Points on a hilly landscape, in no order, each with its height.
A climber steps from a point to the highest of its 2 nearest points, and stops where none of them is higher. Distance is the straight distance between rows; heights are no part of it.
kino: [-20  12  -1  28  -1  16  -9   5  12   4  29  13 -16  26  10 -12   9 -19
  24   9  14  15  35 -22 -25]  h=37.8
tomo: [ 19  17   4  25  18 -14   3  -8  -6  -5  10 -22   1 -24   6 -22 -27  23
  19 -15  -2  35   0  -7  -1]  h=12.9
guk: [ -2 -38  -1 -22  17   3   1  -6   6 -11   2  14  16  12 -14  10  17  -8
  -5  23 -47  12 -23  20   1]  h=6.1
Fav: [ -5 -55  13 -22  12   4 -13 -29  10  -4 -34   6  14   6  -7   8  21  -9
  -2  27 -34 -29 -52   2  10]  h=28.9
moban: [ -7   0 -18  -6  12 -10   9   4  -9 -13  24  30   7 -16 -13 -24  -1   8
   7   0   5  17  17  21   2]  h=47.4
petok: [-12  10   3 -37  35 -24  15  -2 -22 -13  20  -8  -3 -23  -6  25 -26   6
  -1  -4 -14  17   0  -1 -33]  h=3.2
Fele: [ -8  -8 -11   6  37 -12  23  -8  -8 -11  26  -2  18  -3 -22  -6 -10  14
   7  10  -7  24 -21   8  -8]  h=48.1
Lelod: [  5  -1   8  -3   2  31 -13 -14  33  -4  -8   0  -9  26  21 -27   8 -30
 -10  32 -17  -5  22   0  -9]  h=37.0
sarab: [  6 -13  12  14 -41 -23  -2  -7  -1  13  -7   3   8 -12 -17   5  -1   3
   3 -11   0   9 -32  15  25]  h=55.0
dugol: [-12 -36  -2  -2 -32  -5  -5 -17   6  11 -23   9   1   6  -4   3  31  -5
   7   6   3 -44 -49  -4  34]  h=4.7
sev: [ 25   7  -6 -32 -15  12   0  24   5   2 -21   2  21  -6  11  -1   8   9
 -36 -18  22 -29  33  24  16]  h=37.5
vola: [ 27  14 -32  -4  34   5   0  25  -5  -7  11 -28  -3   3  43 -24 -12  27
 -18 -21  32 -11  20 -20 -14]  h=34.3
naki: [  8  26  10 -39   3   0  20  21 -21 -17 -16   3   3 -27 -18  30 -20  13
 -31  -9  -4   5  14  12   5]  h=41.7
Tomuz: [-10  28  11  33 -39  17  -2  -6   7  24 -27  -2 -20   9  -7   8  -7 -13
   7  -6   6  -5   0  -2  11]  h=31.5
delo: [  3  39 -13  17 -14  16   9  10   1   4  -9  11 -19   3  10 -15 -10   5
  -8  -8  14  -3  34 -11   5]  h=15.7
dutol: [  5  -1  -2 -37   1  20   1   5  -2 -19 -25  33  -1  -5 -12  18  10 -12
 -17   9 -29  -3  12  22  30]  h=46.1
ros: [-19  26   4  29 -30  14 -27  15   5  11   1   0 -42  17  12  15   2 -15
  19  -3   0  -1  28 -13 -13]  h=40.4
Pep: [ 14  -1  14 -27   2  -4  -7  17 -13 -16  -9   8  17 -22 -19   9   2   4
 -30 -20 -15  22   6  40   8]  h=9.1
buz: [  6  14  13  -3 -25  13  12  -6   4   0 -34   0   0  -1 -17  13  -8  -4
 -18   0  -7   1  -6  21  27]  h=62.4
livim: [ 10  20   8 -53  11  -7   7  21 -19 -16  -4   1  -2 -25   1  30  -8   8
 -26 -21  -7   8  24  19 -14]  h=34.2
Magug: [  2 -12  12 -51  27  10  -2   5   7 -10   2  -9   0  13  12  19  16 -24
 -22  13 -23   5  24  25 -22]  h=26.7
Gikag: [-13 -27   4  25 -14   9  -1 -16  21  17  23  10   4  27   2  -1  19 -20
  36  38 -13  -3 -31 -35   4]  h=50.9
goto: [  0 -12 -15   0   5 -26  25  -1 -14   6  -6  -7   7  -6  -3  10  23  20
  -9  -6  21 -23 -41 -17  36]  h=31.2
turi: [-19   2  -9  -3  37   0  18  -2  -4  -5  15  11  10   7 -24   1   4  -4
 -14  10  -9   8  -9  23  -3]  h=43.9
ror: [  5  13 -11  29  13  32  -6  17  18   8  10  -7  -2  42  29 -32  12  -5
   2  -5  24  14  32 -29 -35]  h=27.0
rivev: [  8   2 -24   9   3  -5  -9   7   2   4  31  -7  11 -16  31 -34  -4  21
  30 -26  52 -10  41  -9 -21]  h=58.7
fem: [-11 -15  18 -15 -39  18 -22 -26  10  -6 -40  33 -14  -6 -16   4  -2 -17
   9  21 -22 -27 -22  10  25]  h=28.8
Duve: [  9  30  23 -22  10 -17  14   6 -21 -11  -7 -20   4 -33 -15  31 -36  17
 -21 -15  -6   6 -10   2  -4]  h=36.7
gos: [-14  11   5  53  -3   3 -11   3   4  30  -2 -12   1  21  11   0   2   2
  41 -12   6  37   7 -39 -29]  h=25.3
kapip: [ -9   5   2  14  25   4   9  -9   7  -1  18  -3  10  17 -11 -17   3 -13
 -12   9   3  19   9  19 -12]  h=38.3
fir: [ -7  -6  19 -28   2  28  -6 -19   2 -12 -48   4  -2   4 -24  21   2 -22
 -15   9 -24 -18 -18  31  21]  h=21.5
didiz: [  0  16   9  29 -21  -7 -15  -1   7   8  13  -9 -10  -3   0 -23  -8  -1
   6 -20   8  26   8  20 -12]  h=46.5
pegaz: [ -4 -21   4  -1   5  -4   8 -26  10   9 -24 -11   5  10  -6  19  16 -15
  -5  11 -13 -13 -36  11  27]  h=27.5
pumat: [ -1  27  -1  50   7 -14  -9  -5 -18   1  -5 -11   3 -27 -11 -19 -38  13
  28 -23   7  14  -2 -43  -7]  h=50.1
gobu: [ 17  -5   6 -24  29  21   7   8  12  -7  25 -22  15  32  12 -11  14 -20
 -17  28   0   6  32   6 -22]  h=20.8
robu: [ 29   7 -10 -26   1  -4   1  23   1   8  -4  -8  30 -14  15  -6   2  20
 -32 -29  30 -29  26  23   4]  h=39.0
gedub: [ -1 -14  10  -5   2  17 -10 -25  25  -5 -12  12  -5  14   4 -10   5 -27
  -1  38 -33   0  -1   8   6]  h=32.4
Ded: [  3 -29   4   9   5  11  12 -18  19   9  17   1  18  29   0   1  22 -16
  20  45 -20  -2 -35 -25  15]  h=48.4
bot: [-12  -9  20 -33  27  29 -13 -19  14 -12 -34  -2  -3  10  -8  10   8 -33
 -20  22 -28 -17  -6  28  -2]  h=22.4
gemok: [-14  34   6  43 -27   2 -23  21  -8  18   1 -10 -26   4   6  12  -9   7
  23 -24  12  19  18 -19 -23]  h=35.5
pumeg: [ 13   9   1  16   5 -16  23 -12  -6  19 -21 -23   0  -7   1  22  -1   5
  -1  -7   7   2 -20 -15  31]  h=35.3
gisa: [  0 -48  -7 -12 -19 -16   0 -11   2   2 -19   2  10   6   2  -3  46   5
  -8   0   1 -35 -45   0  34]  h=4.6
Gukek: [ 18  38 -14 -19  23  -2   9  16 -16 -19   0 -22 -12 -14  16  -4 -28  20
 -30 -15  13 -12  29 -13 -12]  h=45.5
pez: [  5   4  -3 -13  27 -34   8  -4 -31 -28   8 -15  10 -41 -21  13 -43  20
   7  -8 -16  -5 -26 -21   4]  h=4.2
mimak: [ -5 -23  -7 -12  38 -37  29  -4 -15   5  18 -30   8   2   6  22  20  11
  -1   7  16  -8 -40 -30   6]  h=49.8
ranu: [-16  12   3  -7 -42  -8  -9  24 -10  -4  23  33 -12 -14 -21   2  -2  -3
   4  -3  20  -1  22  16   3]  h=50.2
Pazo: [  7  30 -16  39   8  20   6   3   7  15 -14 -11 -15  22  26 -13  -7   9
   8  -8  -6  25  20 -31 -13]  h=20.5
fozu: [-21   3  11  24 -39  11 -13 -21  11  19 -22   7 -25  11  -5  16   1 -25
  23  10  -4 -19 -17  -9  20]  h=30.3
bem: [  9  -6 -26   8 -19   6 -15   5  21  30  16   2  12  20  37  -5   5   4
   9 -18  37 -47  23  -1  -8]  h=30.9
Bisef: [  6  -3  16 -19  15 -16  14 -13   3   3   4 -34  -1   4   9  35  -5  -5
  -7   0 -20  23  -9  15 -12]  h=27.3
nas: [ -1   0  -1  38   4   1  12 -19  14  27  -6 -10   0  19  11   6   9 -11
  20   9  -3  15  -8 -29  12]  h=29.3
dup: [ 19   1 -16   4  29  14   7   9   7  -8  29 -21  15   9  25 -40   1  11
   9   2  32  17  41 -14 -25]  h=26.8
zozi: [  0 -23   5 -37   7 -31  18  -9 -13   5  -5 -18   4  -8   4  53  17   3
  -6  -7  -5  -2 -36  -1  13]  h=31.3
vusi: [  4  21 -18  27   2  36  -8  16  16  11  -9  -7 -18  40  37 -26  10  -3
  -8  -7   8   9  22 -24 -22]  h=24.0
tukez: [ -7   2 -16  24  -1  10 -28  31   4   9  29 -12  -8  17  38 -19  11  10
  28 -28  50   1  37 -26 -44]  h=57.8
dubu: [ -3  25  13  13 -55  27 -14   5  12  11 -30  -4 -31  12   2  -7  -7 -14
  -5  -4   7 -13  15   7   1]  h=33.1
Zape: [ -3  -4 -10  18   2  20 -17  10  23  15  23  -6   6  40  32 -28  19 -14
   3  -4  38 -17  33 -16 -31]  h=30.2
lesi: [ -9 -30   0 -13   5   8  -8  -3  12  -9  27  28  14  16 -11 -28  18 -24
   7  35 -19  11   9  17  -9]  h=6.2
lolep: [  5 -20 -14 -19  16 -15  15   6 -17 -17  11  16  16 -14 -22  17   2  27
   0  -5 -30  20 -25  21  11]  h=5.0
dilen: [-12   1  -3  30 -38 -30   8   7 -17  16  16   8  -4 -19 -17  11  -6  21
  28 -11  21  -5 -33 -26  16]  h=53.2
puf: [ -2  13   0  11 -39   8 -31  20   8  11   4  -7 -24  12  21 -20   7  -7
 -11 -22  32 -20  29  10 -19]  h=33.2
norok: [  3  28  -2  16  -2  -9  -8   5 -18 -23  18   4  -4 -43  -9 -40 -37  18
  24 -16  18  15  19 -12  -5]  h=56.6
nog: [  8  13   4  -3  -2  12   6 -12  11  -3 -20  -5 -10  12   1   5  -2 -11
 -20   4 -16   3   8  23  14]  h=52.5
Pasiz: [ 13  36  -6   0  33  -9   5   4 -17 -26   2 -27  -9 -22   3  -9 -42  15
 -15 -13   0   2  21 -20 -14]  h=52.2
katov: [-23 -21   2   9 -38  -3  -2 -14   2  15 -16  13   4   5 -21  11  16  -5
   7   1   2 -34 -49   8  21]  h=4.8
gogar: [-24  -7  30  -9 -28   6 -46  -8   6  -4 -12  16 -39  -2   2  -7   1 -31
  -4  20   5 -41  21  14 -21]  h=35.4
muraf: [-20  20   0  16 -32   6 -14   6   3   2  15  23 -36   8   2   9   1 -17
  19   7  -1  -2  26  -5   4]  h=45.2
tavef: [-17  -5 -10  27  -3  -7   7  -9   1   0  34  15  -5   7  -9 -14  -3   2
  31  10   0  29  -5   0  -9]  h=55.5
kosug: [  1  -7 -15  12 -20  10 -29  11  21  21  12  -7  -7  25  37 -23  15 -10
  -3 -15  35 -33  27   0 -22]  h=31.9
taf: [-13  10  -4  23  -7   5 -30  28  -1  -2  33 -16 -24   6  22 -11   7   0
  32 -18  33  17  44 -11 -38]  h=50.5
fabe: [-28 -18   3  10 -35  -6 -11 -10   1   5   0  27  -3   7 -28   6   9  -7
   5   4 -14 -21 -37  24   4]  h=4.9
Vefof: [ -9  -1  -1 -42  42  -8  23   7 -14 -14  26   0   2  -2  -6  23  -6  -1
  -2  16 -16  21  10   4 -30]  h=2.0
Kogu: [-12  -9 -20  14  13 -11  17  -8  -7 -13  31  17   7  -8 -19 -19  -9  21
  24   5  -4  23 -17   7  -3]  h=51.1
lok: [  8  18  14   6 -17 -13  26   7 -12   1 -13   0  19 -31 -31   8 -30  22
 -12  -5   8   5 -23  -9  27]  h=33.6
Bab: [ -8  -1   8  20  -8  26  -5  -5  21   3  30  15  -4  31   2 -17   9 -28
  25  38 -10  16  17 -23 -11]  h=30.6
tazu: [ 17  10   7  11  39 -15  13  -9  -7  -2  11 -51   0  -8  16  10 -29  15
  15  -4  -9  31   0 -35 -22]  h=15.3
dumu: [  9  -8  -8 -20  19 -29  18   4 -27 -16   5   2  16 -32 -20  27 -17  35
   0 -11 -18   5 -36  -2  10]  h=4.5
ret: [  8  25   2   5 -18  -6 -11  19  -4   1  19   3   4 -22   7 -32  -9  16
  -2 -28  41  -4  32  10  -6]  h=50.4
zel: [  1 -29 -11 -11  31 -34  23  -5 -13  -2  22 -20  21  -8  -3  18  12  28
   7   1  -3   2 -44 -11   6]  h=50.8
ganor: [-35 -28   4   5 -23   1 -22 -13   8  -1  13  32 -10  12 -17  -2  10 -16
  13  23 -25 -20 -29  16 -11]  h=5.1
Fulu: [ 25   9 -32  -1   8  12  -3  22   6   7   2 -14  -4  15  42 -24   6  15
 -24 -20  31 -16  18  -3  -1]  h=35.2
rorim: [ -2  14  -1   4   3  26  -3 -10  22   1 -10   1 -12  22  15 -17   7 -23
 -17   9  -4  -9  23  11   1]  h=42.9
sab: [-15  -5  16 -18  28  19   7 -19  13  -2 -12 -14   1  23  -9  22   8 -29
 -15  25 -25  -3 -15  20  -4]  h=24.2
namis: [  9   3 -19 -30  33  -8  12  11  -5  -6   8  15  19 -13   5  -5   9   4
 -11  -4  12 -13  43  13   6]  h=35.6
revag: [ 10  32   7   7   6   2  23  -8  -5   8 -27 -29 -10  -4  -2  29 -20   7
 -16 -10   0   3  -4  -4  15]  h=37.7
nonok: [-20  11  -5  20  -8  -2 -15  10   3   2  33   7 -18   7   8 -15   6 -10
  19  -8  30   7  39   0 -23]  h=44.0
tib: [-11 -17 -16  16 -15 -21  14  -2  -3  18   1   2  -4   5   5  -5  39   7
   8  -3  25 -23 -37 -26  31]  h=31.0
Loku: [ -3 -25  14 -31  -6  22  -5  -4 -11 -12 -49  11  10  -3 -33  36   9  -7
 -16   0 -29 -11 -33  26  25]  h=20.4
muv: [  6  -4 -14 -29  17   3   2   8   6  -7   0  26  12  -4   5  -7  18 -14
 -15   2  -4  -8  38  25  14]  h=38.2
beter: [ -5   0 -17 -18  32 -14  11  11 -21 -23  18  24  16 -30 -25 -15  -7  16
  -4  -6  -1  14   8  21   2]  h=44.7
lagu: [  6   0   2  -9 -33  -4   6  15 -12 -12   1  35  14 -24 -29  -1 -10  18
  -8  -8  -7  22  -6  21  22]  h=56.0
tekaz: [ 11   4   3  14  11  26  13  -5  15  -2  25   0   5  33   4 -18   5 -17
  14  34 -10  26  20 -18  -8]  h=35.9
Puda: [ 10   6  11  -9  29  -1  20  -5   6  -3  16 -34  -1  16   8  17  -9  -1
  -7  13 -14  29   8   1 -21]  h=22.3
Vor: [  6 -18  -5 -27  -1 -25  27  10 -21  -3 -13  -6  18 -19 -12  31  21  33
 -17 -11  11 -25 -46 -11  32]  h=31.6
Pove: [  6   5 -25  20   4   6 -20  21   1   7  25 -12   1  -2  42 -34   0  23
  25 -33  57  -7  29 -23 -33]  h=61.4
Gezev: [ 22  14  10   6  13 -21   5  -6 -11 -13  10 -13   7 -32  -5 -13 -27  26
   9 -17  -7  30  -9   9  12]  h=12.1
gog: [  4 -33  -8 -14  11 -12   6  -5  -3 -11   7  12  16   3 -14  11  10   8
  -1   4 -35  21 -26  25   8]  h=5.5
Tir: [  5 -43 -11   3   4 -29  11 -10   3   7  18  -9  23   6  -2  -4  28  17
   8  -1  -1   1 -44   1  16]  h=52.3
Rapag: [ -6 -38   3 -23  17   7 -12  -2   9 -15   3  28  14   9 -18 -15  19 -22
 -10  25 -37   9  -5  27  -6]  h=6.8
fub: [  8  19  -1 -16 -39  16  -1  21   9   6 -16  11   6  -3   3 -14   3   1
 -27 -11  32 -27  35  15  13]  h=36.1
gipo: [ -7 -49  15  -5 -11  -3 -16 -33  10   2 -29  20   4   3  -7  -5   9 -12
   2  22 -31 -18 -40  14   5]  h=29.4
bir: [ -9   9  -4 -12  41 -29  13 -13 -24 -21  17 -23   0 -23 -12  20 -41   7
   5   3 -13   6 -11 -24 -23]  h=3.9
nako: [-10  -5 -15  33  -4 -29   9  -8 -17   2  23   5   7 -22 -15 -10 -16  28
  33 -10  14   2 -36 -25   6]  h=52.6
rubil: [ -9 -38   2 -22  17  -2   7 -18   4   3 -18 -12  14  14  -4  31  29  -9
  -5  14 -18 -24 -49   8  20]  h=28.2
paza: [ 25 -10 -22 -13   4  -8  -7   8  10  16  13  -7  38  -7  24 -14   3  22
  -1 -30  31 -25  27  24  -4]  h=41.1
kol: [ 13   5  25 -26  -5 -20  17   3 -18   0 -17 -18  16 -28 -15  47 -13  16
 -19 -16  -3   8 -31   7  17]  h=33.8
mus: [  7  -8   9  13  19  18  21 -12  13   2  24  -6  17  33 -10   2   6 -18
  12  42 -17  19 -11 -16  -2]  h=43.4
dal: [-12  -4  22 -17 -28  17 -33 -12   9  -4 -32  25 -19  -4  -2 -22   5 -30
 -14  11   4 -39  22  25  -6]  h=33.9
kamad: [-10 -36   6 -22   6  11 -26  -6   6 -13 -15  44   4  -2 -14 -19  20 -27
 -13  21 -32  -9   0  27  -4]  h=7.2
soneg: [ -3 -13  12 -39  17  -5   4  -2  -4  -9  -2  -5   1   2  -3  37   7 -12
 -15   1 -33  21  -6  28 -15]  h=22.7
veriz: [-19  18  -6  31 -28 -10  11   1 -12   9  11  23 -14  -9 -22  11 -15   9
  20  -1   7   0 -12 -14  12]  h=54.0
Meza: [ 15  14 -18  17  23  11   0   9   1 -11  18 -16  -2  -3  27 -46 -10  22
  15 -12  23  25  36 -21 -26]  h=28.6
Kos: [ 17  29  16  19  -5 -16  19   3 -14   4 -16 -18  13 -35 -19   3 -41  22
  -8  -8   8   1 -17 -28  22]  h=34.0
Rivur: [-29 -27   7   0  -9  11 -18 -11  16  -4  23  32  -1  17 -13 -19  13 -28
  11  40 -22  -9 -14   7 -15]  h=5.6
tupob: [-28 -21   8  31 -19  -5 -20  -5  10  14  28   1 -20  25  -1  19  10 -20
  42  25  -9   1 -19 -24 -11]  h=55.4
golu: [-31  -7  23   8 -18   6 -39 -10  13  -1   7  13 -36  10   2  -3   3 -37
   8  29  -7 -22  12   1 -23]  h=39.2
zezar: [ 16   4  -5  -5  31  14  13   7   8  -7  29 -22  13  20  16 -25   5  -1
  -5  13  16  20  37  -2 -22]  h=24.4
nuku: [  7  12  13  19 -38 -12  -7   1   4   7   4   2  -7 -13 -10 -10 -14   3
   4 -15   0  23  -2  20   8]  h=51.7
nov: [  7 -12   7 -24 -33  12 -30   0  12   4 -33  15   2   1  11 -23  11 -17
 -26  -5  15 -47  31  28  -2]  h=33.0
fepu: [  4  11   4 -36   1   3  23  17 -22 -17 -19  17   4 -21 -28  39 -11  11
 -24  -2 -18   8  -2  13  19]  h=46.3
Kod: [  8 -17   6 -32  -2 -24  19   2 -21  -1 -16 -10  15 -18 -10  50  12  16
 -13 -11  -2  -7 -42   1  28]  h=32.3
mupop: [-24   0  21   0 -46  18 -23 -19  10   2 -28  24 -27  -1 -16  11  -6 -25
  16  20 -10 -30 -16   5  17]  h=29.5
Goren: [ 10  15  11  -3  33  -1  20  -4  -2  -2  17 -45  -7  10  17  18 -23   8
   1   5  -7  30   6 -22 -37]  h=18.0
Vadi: [ 10  31  -9 -31  21   5  13  15  -7  -8  -3 -20 -15   2  24  11  -8  11
 -37 -14  14 -16  26   5 -14]  h=40.2
Tosi: [ -9  21  -9  20 -13  -2  22  -6  -8   4  -3  25  -7  -5 -20   5 -14   6
   4   3  -1   1  -8  -3  20]  h=55.3
gid: [  8  32   9   9 -29  -6  -9  22  -9  -5  16   7  -6 -32  -3 -29 -24  20
   7 -20  26  14  24   1  -3]  h=53.0
lir: [  9 -15  -2  23  20 -11  22 -15   7  22   3 -22   8  17  11  10  16  -8
  15  17   2  14 -19 -32  19]  h=28.4
Rap: [  0  20  12  -1 -58  16 -16  19  10   5 -13   2 -15   3   0 -15  -3  -8
 -22 -11  26 -18  27  18  -2]  h=34.8
nos: [ 21 -15   1 -37  -7  20 -24   0  13  -8 -39   0   2   6  21 -13  15 -12
 -36  -3   1 -39  29  29   4]  h=32.5
Zuber: [ 17  13   0  34  35 -10   7  -9  -4   6   0 -38   7  -9  11 -11 -24  18
  22 -12  -2  36   0 -36 -13]  h=14.1
bovud: [ -4  -9  18   2  17  12   6 -31  19   9 -24 -29  -2  24  -1  18   5 -29
  -7  21 -18  -6 -21   8   5]  h=26.2
roke: [ 19 -22   2 -50  14  14 -20   5  12  -9 -27  -5   5   7  26   1  20 -17
 -34  -2 -11 -28  31  30  -8]  h=31.7
naf: [ -4   5  -6 -24  12  11  20  -2  -6 -12 -18  24  -3  -2 -15  33   3  -2
 -11  10 -29  -3 -12  14  27]  h=53.4
vib: [-31 -16  26  26 -17   7 -36 -11  14   4  16   1 -31  20  -1  12   2 -35
  28  38 -15 -11  -8 -19 -23]  h=47.0
keled: [ 30  17 -29   2  18   0  -8  21  -9  -9   9 -17   7 -18  33 -39 -22  33
  -7 -29  40 -19  25 -22  -6]  h=33.4
girer: [ 11  33  -6  16  23  -5  -6   2 -16 -28   7 -12   1 -34  -2 -42 -40  17
   2 -17  15   4  23 -19  -7]  h=61.1
dama: [  9  41 -19  22  -3  12  -1  20  -4   3  -7  -1 -15   2  16 -27 -13  16
 -16 -24  31  -8  31 -21  -9]  h=16.3
vob: [-15  27   4   6 -44   2  -6  22  -6   0  15  24 -27  -5 -10  12  -7  -7
   8   4  15  -7  29   0   7]  h=48.2
Zizap: [ -4  22 -12 -15  29   3  29  -6  -9 -13  -3  14 -11  -3  -6  22 -11   2
 -12  15 -16   0  10  -2  16]  h=63.8
sem: [ -9 -19   8 -42  11  -5   6   6 -16  -5  -8   9   3  -7 -14  56   8  -2
  -9 -10 -35  12 -24  19  -9]  h=19.9
Toze: [  3  -9  11 -22  17 -26  22 -16  -3  11   2 -31  -2  -1  12  47   3  -3
   1   1  -9  11 -21  -5   1]  h=30.0
mimo: [  5  -3  -6 -29  -5  15  -8   0  11 -13 -15  37  -2  -1   3  -7  15 -18
 -15  11 -17 -11  28  21  22]  h=41.3
vila: [-15  -4  12  50  -8   8  -9  -9  16  34  -5 -10   1  32  10   5  14 -22
  34   6   1  21  -4 -37 -15]  h=27.4
Firor: [ -8 -43  -1 -40  16  -6   2   7 -12  -4  -6   7  12   0 -12  54  25  10
  -4 -10 -44   4 -41  13  -6]  h=18.2
Setu: [ 24  18  19 -10   1 -12   1   9  -8 -14   3  -7  12 -27  -8  -5 -18  19
 -19 -21  -7  27  -1  32  10]  h=10.8
kuvez: [ 22  14   3  16  14 -30  17  -5 -17  11 -15 -31   3 -27   1  14 -16  15
   2 -12  11   3 -16 -35  26]  h=34.7
reze: [ -7 -34  25  -4  -4  11 -21 -41  21   3 -29  18  -7   2   0 -15   0 -22
   8  45 -31 -17 -29  -1  -3]  h=30.1
farut: [ -5  12   5  50  20  12   7  -4   7  12  10 -11  10  23  -2 -16  -5  -2
  23  -2  10  39   7 -31 -30]  h=22.5
zifa: [ -3  28 -16  10  11  -3  27  -4 -15  -8  -8  18  -5 -12 -22   5 -25   9
  -8   6  -4  -2   3 -11  18]  h=57.1
Dabo: [ -5 -47  -8 -17 -14  13 -10  -7   1  -8 -29  32  19   3 -20  17  27  12
  -3  -1 -43 -28 -46  13  20]  h=19.1
varev: [  6  20 -18  30   3  10 -10  15  -1  -1  11 -11 -14  -3  27 -36 -13  21
  30 -18  14  34  32 -25 -29]  h=30.5
Pila: [ -2   4   8 -13 -43  -7  -9  22  -7  -9  10  34   7 -25 -23 -12  -3   2
  -7 -10  11  13  17  27  10]  h=52.7
dom: [  4  -7 -12  13  -1 -33  16  -2 -20  -4  10   2  23 -29 -21  -7 -12  39
  10 -13  10 -11 -46 -18  23]  h=52.0
mozed: [ -6 -37   5 -16 -20  18 -17  -2  -7 -11 -39  36  12  -5 -36  10  15  -2
 -14   0 -36 -15 -37  24  15]  h=19.7
mul: [  6 -10  17 -43  29  24   0   2  16 -11   9  -8   8  23   6   4  17 -33
 -18  39 -22  -2  21  10 -18]  h=22.6
bub: [  2  20  -2  21  12   0  -2  -1   5   0  15 -12   0   2   5 -31  -6   3
  -9 -16  15  21  20  17 -15]  h=42.0
pavu: [ -4 -29  -5  20 -20 -26   2 -15   4  15  12   2   8   1  -8  -1  13   4
  16  -3   0   4 -39   6  17]  h=53.6
dira: [-13  -1  -5  40 -24 -12   2  -7   0  33  -5   2 -14   7   5  17  13  -9
  34  -2  11   2 -15 -32  19]  h=30.4
vugud: [ 21  15 -21 -32  20  13   9  19   5  -2  -4 -19  -9  13  39   5   4   9
 -33 -11  20 -26  27   5  -2]  h=36.9
kunes: [-14  -6 -14  26 -19 -12  15  -8  -2  24  -3  13 -10   5   6  10  22   1
  26   2  15 -18 -29 -34  34]  h=30.8
dalaz: [ -2  37  -9  38 -15   7 -22  24 -11   9   1  -7 -21  -7  20 -22 -19  22
  25 -29  13  24  24 -27 -28]  h=32.9
bidu: [ 14  32   0  12   6   5  15  -5   4   4 -16 -25 -12   5   7   6 -14   6
 -18 -10  -5  11   7   5   5]  h=42.4
befe: [ -5 -33  12 -20 -17   5 -31  -5  -6 -12 -30  42   2 -11 -19 -17  14 -22
 -20   5 -20  -9   9  35   0]  h=7.5
mif: [  9 -19   9  -5  25  -3  24 -14   9  15   4 -32   8  24  15  30  20 -17
   9  31  -5   5 -23 -31  15]  h=27.6
Fimef: [-12  11  -9  51   0 -22  -3  -5 -20  10  10  -1  -2 -20  -9  -6 -22  14
  47 -15  15  17 -12 -46  -7]  h=51.6
Vevar: [ 15  -8 -17 -11  -1  -6 -10   6  15   6  14   2  20   1  24 -28  12   2
  -4 -15  24 -12  39  24  -4]  h=43.2
pef: [-24 -10  -2  30 -19  -6  -6  -7   6   9  30  12 -15  15  -7   3   3 -11
  34  14  -5  16 -10  -5  -8]  h=61.2
piviv: [ 14  37 -17  27  25  15   2  13  -4  -3 -14 -24 -15   9  22 -19 -20  21
 -16 -21   9  13  17 -29 -21]  h=17.7
Vul: [ 11 -12  19  -4 -35  -2   5  -7   0   4 -36  -5  15  -9 -25  18  -3  -3
 -18  -4  -5   1 -29  21  32]  h=57.5
savut: [  6 -13  10 -20  -8   1 -18  12  -6 -10 -19  21  16 -14 -24  -9  12 -12
 -32 -12 -12   9  11  45   7]  h=8.0
Pefi: [ 12  21  -9   3  11  -5  -3   8   1  -1  16  -5   8 -11  10 -33  -4  12
 -13 -20  27   2  29  16  -6]  h=47.1

For each start below, name the point where the climber stops.
fub: girer
roke: pef
dama: kosug
tekaz: pef
bub: girer
mozed: buz
Bab: Pove
pegaz: buz
fem: girer
gobu: lagu
ros: lagu
pumat: Zizap
Rapag: Kod
dom: Zizap
namis: girer
dugol: Kod
kol: Zizap
Gezev: Kod
bir: Kod

Call two points neighbours if one is among the 2 nearest of the other. Go from one point of each pair to the other, from neighbour to neighbour, staying as high as possible. Name the lowest point that can't be avoided.
pef and Zizap: namis
girer and buz: bub
pef and buz: kapip

Two climbers start at each pair of points below. Name the first point that both come to, or write -.
puf and Fulu: girer
petok and sem: Bisef
mimak and kuvez: buz
